Points, in no order, along strands that fork, close into loops and pass close to each other.
In the rows, zero is written as 128.
Points whose rows are less than 122 apart are linked; no others are. Some points are linked to none.
K684: [129 145  98 118 149 146 153 125 148 146 129 153 138  61 113 120 111 116
 141  60 182 146 129 179 148  82]
K423: [111  93 179 109 102 124 110 106 127 116  91 158 142 173 136 159 160 157
 137 228 120  98 106  95  89 136]
K70: [173 194 133  95 116 141  88 107 151 120 137 125  82 107 151 157 138 121
  92 114 115 108 138 100 134 141]
K49: [170 137  88 147 181 147 186 142  81 133 165  88  91 123 139 105 144 115
 186  62 146  97 145 130 182 113]
K292: [ 90 127 135 164 157 113 147 160 139 141 146 141  87 110 108 125 148 181
 135 141 129 120 139  77 172 174]
K327: [125  72 133  94  93 136 154 162 115 150 107 156 162 147 154 116 111  80
 195 130 129  98 171 105 112 114]
K248: [145 157 170  82  81 190 107 108 140 115  89 142 145 157 161 146 149 100
 152 114 144 116 111 145  86 128]
K95: [123 166 131 157 148 103  97  91 155 121 100 139 161 113  96 114  98 168
  34 119 114 119 148 157  92 140]
K170: [137  66  95 136 117  76 163 189 122 142 144 148 110 136 122 130 112 118
 168 185 105 143 117 120 193 142]
K682: [ 80 115 137 150 112  99 132 165 130 133 124 139 125 152 185 122  88 119
 150 137 135  76 167  52 109 158]
K526: [ 89 103 141 195 124  87 119 108 144 119 120 111 173 169 118 117 100 145
  80 141 109 144 138 169  62 117]
K871: [104 112 122  75 126 141 113 136 141 101 109 126 127 132 122 140 141 124
 136 170 102 133  61 147 158 145]
K199: [ 96 140 149 132 140 174 129 130  97 139 129  96 102 137 135 100 153 142
 132 108 130 104 157  47 100 152]
K262: [101 143 131 138 127 153 140 153 121 134 134 123  97 139 183  88 120 140
 141 106 155  68 181  12 104 171]
K957: [143 168  88 111 172 116 141 125 153 120 189  68 136  78 141 158 137 132
 100  71 180 150 139 148 169 104]
K783: [130 112  86 155 108  90 139 192 151 131 170 141  69 139 146 149 109 125
 151 157 108 178  99 129 182 157]
K540: [154 127 188 114  75 157 112  93 119 104  89 137 173 192 153 141 152 105
 147 150 129 115 110 152  58 142]
K544: [126  87 151 115  96 164 148 139  90 152 116 141 156 151 137 116 115  87
 197 102 134 154 152 139 100 102]
K819: [181 126 100 111 164 166 158 140  75 124 152  76 120 150 138 107 149  93
 191  86 117  91 135 123 168 122]
K743: [113 105 130 143 163 128 165 167 128 159 147 160  81 104 118 108 147 154
 168 124 140  91 149  82 179 166]
K155: [117 174 112 117 142 119  96 119 162  85 130  77 141 113 131 158 135 145
  67 115 125 139  90 155 141 135]
K932: [185 118 141 119 143 144 100  89  50 138 143  81 152 153  80 108 146  78
 117 151  63 180 104 140  82 117]
K890: [ 90  88 146  95  94 137 131 159 136 141 101 157 139 142 165 132 118 101
 169 156 123  86 147  88 105 142]
K47: [113  48 123 116 112  97 118  94 125 121 102 152 187 168 100 142 152 174
  85 212 109 130  91 182 118  92]
K454: [153 133 123 126 145 133 148 152 146 167 143 198  53  84 116 117 142 133
 163 135 141  79 128 107 182 157]
K761: [ 38 135 157 165 133 136 116 125 134 125 133 101 138 147 149 122 105 140
 119 102 151 144 141 101  48 119]
K265: [139 134 136 122 106 179 125 129  89 146 133 111 139 155 152 115 116  87
 166  84 118 137 177 113  87 118]
K602: [172  95 136 110 137 116 116 108  76 125 110  96 197 156  95 105 129  80
 120 161  70 143 116 147  91 126]
K927: [ 61 131 118  93 159 164 107 138 136 109 141  61  96 103 130 131 163 147
 104 124 110 134  73  86 150 151]
K29: [ 83  59 112 154 124 100 172 184 115 186 142 161 141 112 123 104  89 127
 163 124 126 134 183 107 142 123]
K685: [161 122 111 174 134  67 144 116 149  93 111 149 149 151  77 128 141 191
  70 165 137 142  95 209 164 133]
K2: [110 146 136 131 102 152 109 139 149 173 172 167  50  92 164 156 116 131
 133 113 124 162 143  75 118 136]
K236: [169 183 104 156 169 114 162 108 101 138 170 100  61  97 109 151 157 128
 122  99 152 137 122 147 196 114]
K752: [133 159 146 118 116 194 138 124  97 149 142 103 113 146 173 108 137 118
 142  73 143 116 182  71  83 114]
K308: [103 132 106 162 110 115 107 165 146 139 187 127  54 119 170 153 112 125
 138 140 105 167 115  80 149 159]
K903: [163 161  97 149 189 142 188 124  98 146 177 102  70  88 129 127 152 124
 149  70 171 109 149 135 183 101]
K793: [170 135  92  59 121 152  93 145 136 113 126  94 128 129 161 110 116  69
 144 119  80  87 124 110 147 142]
K337: [156  90 150 107  94 121 101 107 103 105 102 111 191 177 130 134 128  82
 133 173  90 141  95 165  73 124]
K98: [118 139 118 146 148 143 136 135 107 134 143  87 132 127 114 124 137 124
 128  86 120 149 126 151 144 121]
K281: [166 161  81 119 163 123 160 124 158 126 155 114 158  61 128 132 122 115
 137  60 213 135 138 174 171  93]
K119: [114 146 129  81 139 158  90 118 139  90 105  71 133 127 124 138 159 128
 102 130 106 117  71 139 141 139]
K295: [189 117 137 162  89 105 168 112 103 127 100 177 129 128 114  99 105 100
 177 112 146 145 134 198 149  87]
K538: [144 189 120 123 145 126  85  98 149 121 109 118 136  87 122 106  90 131
  41  88 123  96 174 110  99 130]
K658: [191 107 130 138  99  76 155 119 140 102  92 188 128 148 106 134 139 152
 143 186 135 100 105 176 192 121]
K898: [180 137 147 167  87 114 161 111 135 104 103 160 165 123 137 116 116 121
 168  80 191 160 114 212 126  81]
K105: [133 136 129 144 154 141 102  99  68 140 154  57 116 143  89 122 146 113
 107 126  83 172 120 129 118 116]
K930: [161 162 141  76 124 171  78  75  86 132 132  75  88 125 109 112 147 102
  77 143  86 128 126  61  94 128]
K639: [127 165 173 126  69 166  99 115 160 114 123 155 112 152 188 185 142 119
 160 120 156 154 112 127  71 127]
K868: [146 165 126 149 133 108 129 122 180  99 122 169 158 100 116 143 129 165
 110 113 177 140 128 168 143 132]
K28: [ 93 177 122 126 147 127  93 103 135 130 112 111 139  99 136  93  71 134
  46  81 144  98 168  77  76 119]
K650: [ 63  59 117 145 143  79 118 143 113 142 119 107 172 146 111 117  84 128
 100 186  88 133 156 110  95 108]
K104: [120 167 110 174 157 101 132 143 164 139 179 136  76  87 120 151 131 172
 108 115 153 157 140 103 177 148]
K134: [161 152 107 105 145 131 123 130 150 151 140 173  55  83 110 122 137 128
 129 142 105  99 118 117 188 153]
K252: [126 182 101 125 154 104 107 120 162 103 184  63 139  90 158 177 125 136
  74  93 166 168 138 132 142 116]
K967: [ 50 139 121 145 146 115 106 126 129 126 128 106 135 119 139 100  76 135
  85 103 128 119 146  79  80 127]
K216: [107 138 147 103 112 148 125 126 165 148 105 207 113  99 129 130 111 147
 135 120 139 122 148 121 113 127]
K158: [143 173 115 162 138  92 128 138 181 124 146 176 116  88 124 150 112 169
 107 120 159 148 156 129 159 152]
K711: [124  46 101 144 132  74 169 176 105 176 135 157 141 121  96 120 109 121
 160 179 104 132 156 103 168 110]
K201: [102 115 122 187 162  81 136 142 121  92 120  58 176 166  90 114 147 163
  82 125 116 113 131 153 133 150]
K373: [165 182 129 110 140 136 112 108 130 136 151 119  67  96 121 159 150 127
  98 110 118 127 121 125 168 125]
K13: [120 105 194 125  76 134 117  95 142 102  82 153 170 192 157 160 156 145
 135 179 136 101 104 152  63 135]
K376: [125 135 123  85 120 161 134 139 174 166 121 203 125  67 132 115 100 118
 146  83 157 123 145 148 120 107]
K828: [100  57 132  80 128 122 123 110 104 123  99 147 177 144  94 133 146 143
 122 211 101 156  70 171 121  90]
K249: [128 159 155 114  76 165 111 126 161 154 138 191  88 113 182 164 115 120
 153 111 143 153 140 107  88 124]
K20: [136 152 144 100 135 172  97  93  95 125 111  78 116 135 111  94 147 121
  93 135 109  96 145  65  96 144]
K43: [ 56 124 162 194 125 107 121 121 163  97 133  99 155 183 155 147 125 143
 119 124 153 145 111 144  48 117]
K559: [196 102 137 175 106 101 164 116  74 141 126 173 107 146 100 112 122  94
 194 156 127 149 138 155 157 111]
K500: [ 86 108  93 138 146 129 144 167 116 141 144  98 160 121 126 111 106 118
 135  77 120 155 145 147 138 118]
K647: [ 83  72 128  82 100 148 122 134 126 118 116 133 144 145 119 151 134 116
 154 185 108 178  55 167 124 113]
K8: [145 176 106  96 126 132  88 124 145 109 113 104 121 121 160 123 102 100
  89 105  97  90 142 106 127 145]
K185: [130 131 134 160 126 110 110 102 133 125 102 133 173 135 101 112  97 142
  72 115 108 132 152 171  88 127]
K616: [109  94 174  95 135 132 121 119 119 120  89 142 142 148 101 136 169 159
 131 201 115  86 109  87 128 152]
K965: [170 133 110 179 128  65 170 130 135  92 109 162  95 151  94 137 144 171
 126 175 154 134  92 182 203 142]
K611: [196 112 161 134 120 111 154 118  90 147 123 196  95 150  98 134 154 115
 191 199 116 123 131 102 150 138]
K576: [ 61  81  99 144 134 114 155 178 133 158 142 142 151 107 118 111  84 131
 133 101 121 169 150 140 132 116]
K285: [165 152 146 159 117 123 145 112 158 102 113 153 177 117 126 136 133 143
 148  89 199 140 121 192 122 109]
K835: [154 163 140 137  99 139 105 108 146  82 121  79 185 156 175 164 139  98
 123  80 149 132 103 182  90 130]
K724: [ 55  96 108 100 165 152 117 149 102 133 142  68 115 111 103 110 142 131
 120 145  92 157  84 100 146 141]
K94: [118 126 165  91 130 150 123 115 142 145  99 181 108 117 101 117 154 156
 130 169 123  86 139  89 125 151]
K577: [117  84 121 143 131  81 131 109 142 101 103 136 166 174  82 136 151 202
  70 189 123 137  84 201 139 120]
K467: [157 114  86  64 139 165 132 156 113 129 137  93 135 120 143 104 129  69
 173  99  99  94 115 139 163 123]

How many points has the smallest loop of links through each point below? Write 0 if it is on no loop.
K423 => 9
K2 => 17
K538 => 8
K373 => 9
K965 => 0
K544 => 8
K20 => 0

A tip is a point with one link. Name the tips that can be reached along the links from each point below, in the order of the rows.
K783 => K658, K724
K28 => K611
K262 => K930
